Points on a hilly landscape, in no order, each with its height.
From any point a ball rolls to the lowest of the 2 points nearest to it. It stops when none of these is lower. Distance is the straight distance between rows; heights are no part of it.
<138>: [ -6  16  15  50 -40  14  14  -3 -13 -27  29  39  16  31 -22  12  40 -35
  33  -8]  (h 61.9)
<547>: [-60  43  17   5  19 -32  39   4 -23   7  11  -9  -4  22   7 -36  16  29
 -53 -14]  (h 37.7)
<195>: [ 60 -11  47 -22  32  23 -45 -24  -2  11  19  27  23 -73 -12  24 -35  24
  50   9]  (h 65.0)
<847>: [-13  36  12 -25 -33  -9  24 -30 -20 -16   8  46 -28 -36  22  15  38  -2
 -25  34]  (h 31.0)
<611>: [ -8  11 -13  33   5  17 -39  -4  21  -6   9 -69   3  21   4  17 -18  28
  -4  -3]  (h 40.9)
<832>: [ 22 -58 -31 -23   8  36 -23  16  -7   2 -35   0   1 -22   8  35 -12 -23
  17 -21]  (h 67.0)
<930>: [  5  12   7 -47 -19  -8  24   0 -21 -13 -29  30  13 -16 -20  39  29 -15
 -18  23]  (h 34.3)
<104>: [-15 -13  17  52  38 -11  14  33  57   5 -14 -81 -25  30   8 -32  34 -26
   2 -24]  (h 79.7)
<362>: [ 21  13  39  22  40 -21  58   5 -22  -6 -19 -65  -8  28 -57 -61   4   6
  -6 -10]  (h 68.5)
<272>: [  8 -37   4 -19 -37 -16  -8 -40 -35   7  39  75  -3 -28 -18  50 -41   5
  13   8]  (h 30.9)
<598>: [-15  41  16 -22 -12  -6  39   3 -32 -16   7  23 -38 -15  45 -16  47   7
 -43  11]  (h 33.9)
<700>: [-17   8  -8  21   9  35 -18 -10  38 -29  13 -73   9  37  43   2   3  10
  -2 -14]  (h 28.6)
<655>: [ -9 -14  18   6  38   7  28  15 -25  12 -30 -43 -49   7  24 -38  67 -31
 -50 -24]  (h 59.1)
<219>: [ 27  12  11   6  43  44 -54 -26  19 -11 -11  20  55 -29  -5  -5   5 -10
  29   1]  (h 56.7)
<171>: [-15  17  35  31  -6  28  11   6   3 -31  22  51  33  25  -9 -21  35 -49
  13 -10]  (h 60.8)
<115>: [-33  51  34  20 -40 -70  19 -49  -3  35  43  -2  -7  26 -28 -32 -33  42
  -5  23]  (h 46.5)
<79>: [-36  44  45  15  47 -12  71   5 -30  -7   9 -17  -2  25 -17 -55 -17  22
 -32 -21]  (h 40.4)
<64>: [-34  -3 -11   3   4 -21 -32   4  17  13  27  38  -4 -37  -7  11 -74  39
  -8  20]  (h 35.5)
<267>: [-20 -19  -2  27  37   5  23  21  49  26 -30 -52 -44  15  50 -31  34 -48
   4 -48]  (h 74.8)
<884>: [ 11 -24  -8  -8 -46  -8  32   4 -22 -12  -4  58  20  24 -15  23  26 -40
  19   7]  (h 63.3)
<278>: [ 12   1 -27  46  12 -12  -5   8  10  28  13 -44   9  20 -22 -41 -19  31
  -9   4]  (h 46.1)
<209>: [ -4  31   5  21  -9 -46 -21  23   2  -7  -8 -32  -1  18 -33 -27  11  32
 -19  34]  (h 60.6)
<498>: [-15 -14 -13 -40  23  20 -36   8   2  -6 -15  -8  -3 -53   4  65 -52  27
   1  -9]  (h 71.6)
<536>: [ -3 -25 -26  12  -1  41 -27  25  72 -13  -7 -31   2  41  38   4 -26 -11
  42 -17]  (h 89.0)
<924>: [-36  26 -15  16 -23 -28   7  13  28  -1  24  42  11   3  12 -13 -30  37
 -10  36]  (h 39.8)
<729>: [ 33   7  24 -44  39  26 -11  11  14  29  21  27  73 -16 -31  11   2  -4
  49  14]  (h 28.4)
<435>: [-71  21   8 -12 -39 -43   4 -17 -19  -8  -9  38  -6   0  -4  59  -2   5
 -27  14]  (h 37.8)
<912>: [-55  13   0  -1   7 -24  14   9 -33  -7 -14   1  -7  10  10 -12  37   6
 -62  -5]  (h 34.8)
<235>: [ 27  27  14   8  16  27 -20 -24   4 -15   5  44  36 -24 -12 -17  22 -19
  12  21]  (h 53.6)
<190>: [-32  15  -9   6  11  39  -7  12  38 -40 -23 -65  -9  14  58   1  25 -10
  -6 -18]  (h 37.1)
<967>: [ 17 -15  49 -13 -18  -9  -7 -40 -24  11  46  57  26 -32 -49  59 -30   9
  29  15]  (h 28.5)
<167>: [-24  19   6 -27  15  11 -38  25  28  -3 -10 -23   3 -42 -23  54 -58  38
   9  11]  (h 74.0)
<908>: [ 28   3 -10 -10   0  23   1   3  -5  -5 -35  -8 -33 -17  34 -29  58 -39
 -14  -2]  (h 46.0)
<607>: [-23 -58 -38   2   5  -8   6  40  15  12 -33  37  20  18  -8   7 -12 -28
 -14  -3]  (h 64.1)
<223>: [  6  10  39  36 -16  22  11  13   7 -11  31  44 -12  35   0 -54  57 -57
  10  -8]  (h 57.0)
<577>: [ 52 -44   3 -22  17  25 -48 -14 -27   1  -3   0   3 -60 -16  50 -26   9
  17 -22]  (h 64.3)
<811>: [ -8  -6 -14   9   0  -9  68 -32 -50  21  23  16  -3  16  19 -44  17  -9
 -35 -32]  (h 38.3)
<786>: [ 33   4  30   0  19  27   3  10 -15   6 -17 -15 -48   2  13 -51  73 -43
 -25  -3]  (h 52.5)
<704>: [ -4   7  10 -35  53  28  -2   1  25  20   5  51  75 -16  -3   1  -7  -6
  46 -14]  (h 25.2)
<94>: [ -8   2 -44 -11 -16  -1  22   0  -6   1  -1  45  -6  -8  44 -21  14  -3
 -22   4]  (h 37.4)
<931>: [ 38 -58  -8 -23   8  36 -46 -21 -30 -16   4  -8 -14 -39  28  52 -35   5
  23 -47]  (h 66.6)
<260>: [-15 -48 -50   5  19  26 -33  29   8   1 -19  -5  -2  -3  10  14 -36  -6
  -6 -20]  (h 65.8)
<377>: [-22 -44 -33   5  18  -4 -19  58  16   5 -15  23  22  -1 -21  12 -47   3
  -6  -1]  (h 64.7)
<668>: [ 30   2   0  -4 -30 -11 -52  16  13  -7  10 -36 -32 -18 -36  32 -55  36
  13  25]  (h 49.5)
<29>: [-23   7  15 -37 -43 -31  13 -41 -25  -1   5  51  -4 -24 -16  62  -3   2
  -5  25]  (h 36.3)
<495>: [  4  -1  22  13 -40   4  19  -8 -21 -18  22  43  40  24 -49  41  22 -27
  28  11]  (h 62.8)
<730>: [ 32  -6  26 -12  61  31 -51 -13   7  10  11  29  61 -48  -7  17 -31  14
  47 -11]  (h 60.3)
<829>: [-11  44  -9  22 -29 -41  25   2  15  14  47   9   7  14   3 -42 -20  52
  -4  34]  (h 42.1)
<805>: [-17 -23  -8  52  22 -20  -4  45  40   6 -15 -46  -9  33 -12 -33  24 -15
  -9   3]  (h 84.4)
<162>: [ 42 -35 -28  -6 -43  -3  -6  -9  -8 -11  19 -72 -36  42  19  23 -14  31
   8 -11]  (h 55.3)
<360>: [ 24 -33 -50 -29 -11  49 -26 -21  18   1 -25 -10 -22 -10  56 -11   0 -24
  41 -31]  (h 90.1)
<669>: [ 18  12  39  12  -4  23  37  -2 -39  -1  41  26 -36  34  13 -59  58 -34
 -20  -5]  (h 46.7)
<352>: [ 52 -51  -9 -33   0  36 -23   1  21  14 -41 -14   0  -3 -10  23  16 -54
  43 -21]  (h 68.7)
<465>: [-37 -24  -8 -28 -11 -21  -8 -17 -16  13  17  58  -2 -34 -11  43 -55  20
 -18  13]  (h 32.5)
<583>: [-20  -2 -28  26 -40 -20  48 -50 -45  25  41  27  -7   8  31  -9   5   6
 -18 -18]  (h 37.2)
<329>: [  7 -34  -5   2   6  12   8  13  34  16 -58 -24 -54   4  41 -14  52 -69
   3 -33]  (h 72.4)
<945>: [  5  35  36 -13 -41  -6   7 -51 -12 -19  30  46   0 -32 -15  31  20  -3
   5  34]  (h 34.0)
<643>: [ 56  -3  13 -57   8  10   6  -7  -7  17   8  20  33 -32 -30  36   7  -2
  27  25]  (h 33.7)
<291>: [ 41 -10  -9  22 -25  14 -42  -1  11 -12  28 -63 -13  27  -3  16 -35  28
   9  -2]  (h 50.2)
<17>: [-33 -11 -35  18   7 -11  53   6 -11  25  13  16  12  28  33 -51  11  -8
 -31 -18]  (h 39.7)
<842>: [-17   6 -31  -3  12  23   3  20   9 -16 -37 -31 -19 -18  45  -9  27 -19
 -15 -11]  (h 42.3)
<468>: [  0 -33   7 -38  23  25 -43 -19 -12 -14   1 -18 -14 -56  28  76 -56  20
   7 -43]  (h 69.1)
<827>: [ 32   0 -11  -6 -38 -45 -45  28 -11  -7 -22 -20 -36   7 -35  23 -28  34
  10  32]  (h 53.7)
<34>: [-21  -1 -41  23  13  -9  14   9  10  20   8  -8  18  10  17 -41 -14  17
 -28  -2]  (h 41.8)
<949>: [ -2  32  23  28  51  11  40  12  -2   0  -7 -82  -2  17 -17 -53   3  16
 -11 -16]  (h 64.6)
<541>: [-11 -36 -31  42  15   1 -29  48  46   8 -17 -25  13  27  -5 -22  -7  -7
   0   4]  (h 86.7)
<706>: [ 64 -21   4  -8  18  44 -59 -16  -4  -3 -10   0  26 -34 -17  20  -3 -12
  35  -6]  (h 60.7)
<35>: [ 35  27   3  18  -8 -28  25  -1 -18  -1  -7 -77 -16  13 -26 -37  11  30
  -4  11]  (h 63.9)
<512>: [-23  37  21 -18  -3 -26 -42  20  27   8 -18  -7  -1 -21 -41  37 -48  36
   0  43]  (h 69.4)
<210>: [-29   9  21  -6  30  26   4 -26  10  -7  21  71  68 -15  13  21  -4 -10
  32 -17]  (h 23.5)
<84>: [-56  45  25  26 -33 -57 -21 -27   5  19  24  11  -2  22 -28  -3 -34  39
 -23  21]  (h 43.1)
<497>: [ 11 -27 -16  32  -1  21 -34  48  43 -19  -3 -31   5  29  -6   5 -26  -4
  30   0]  (h 88.0)
<1012>: [ 18  -7 -27   0 -31  -8  11 -45 -27  14  28  58   1  -7  29 -13  12  -4
  -6   4]  (h 35.8)
<601>: [ 38  12   5 -10  -7  20  -9  -4   2 -16 -10  27   3 -13   8 -34  51 -34
  -4  17]  (h 50.0)
<127>: [ -6 -27 -47 -12   2  40 -16  16  46  -3 -23 -18 -14  12  58  -4 -15 -22
  36 -29]  (h 89.7)
<251>: [ 24 -11 -11 -68  -4  -5  11  12 -23  14 -19  24  22 -29 -21  53   1  -2
   1  20]  (h 36.0)
<428>: [-25   9  11 -15 -15 -25  16   0 -36 -23 -30  24  -8   3  -4  17  53 -17
 -49  10]  (h 32.2)
<934>: [-70  29   6   1 -14 -47 -21 -10   7   4   0  29  12   8 -18  27 -36  27
 -33  16]  (h 40.0)
<154>: [ -8 -46 -27 -30 -15 -11  21  24 -12   9 -18  56  23  16 -11  34  -8 -15
  -3   6]  (h 63.7)
<657>: [-28   5 -36  -9  -7 -12  14  35  19  -4  -6  50  15  -7  26   6 -20  13
  -9  25]  (h 38.5)
<855>: [ 52  -8 -19  -6  -3  49 -46 -34  22  -2 -20 -15 -14  -6  25 -24  26 -39
  56 -20]  (h 90.8)
<958>: [ 20  23  -9  -6 -36 -74 -23  19 -15 -10 -27 -26 -27  18 -27  -7  19  28
  -7  40]  (h 56.6)
<992>: [ 53  -9 -18  12 -25  -9  31 -10  -8  -2   3 -90 -25  31   8 -13   0  21
  20  -2]  (h 59.2)
<58>: [ -1  18  15 -19   2   8  60   8 -46  -1  25  14 -42  14  40 -44  50  -4
 -34  -6]  (h 37.3)
<277>: [  7  15  32   3   3  14  -4 -27   2  -5  39  61  59  -9 -32  35 -14  -6
  26  17]  (h 25.4)
<417>: [  0  48  20  21 -23 -53  57 -22 -11  15  43  -7   2  25 -23 -45 -21  40
   2  18]  (h 45.2)
<128>: [-35  19  15   1  28  -4  92 -31 -49   8  15   6  -1  18   4 -39 -12   9
 -39 -35]  (h 39.4)
<942>: [  5  15 -14  22  -2  -8 -47  18  23   2  18  -4  -9 -19 -20  -1 -53  44
   1  25]  (h 42.2)
<665>: [-22   6   7  14  56  20  44  13  -7   9 -15 -72 -23   4  25 -43  24 -11
 -35 -35]  (h 61.7)
<608>: [ 14 -43 -13 -17  -3  25  -5   5  36  -1 -59 -29 -24   6  27  28  31 -63
  26 -29]  (h 70.6)
<935>: [ 35  -6  12  18   8 -36  51  -4 -25  -3 -30 -92 -22  29 -39 -44  13   8
   4  -9]  (h 68.0)
<768>: [-22  53  19   6  -7 -49 -44   9  17 -10 -28 -14   1  10 -42   5 -11  31
 -17  36]  (h 64.9)

Two balls start at each pair of points below. Name the first point that both come to, or write never.
<468> / <64> | never
<195> / <498> | <219>
<935> / <209> | never
<362> / <805> | never
<167> / <377> | never
<668> / <260> | never

Where does a ball stop that starts at each point below?
<84> | <847>
<608> | <847>
<127> | <847>
<154> | <847>
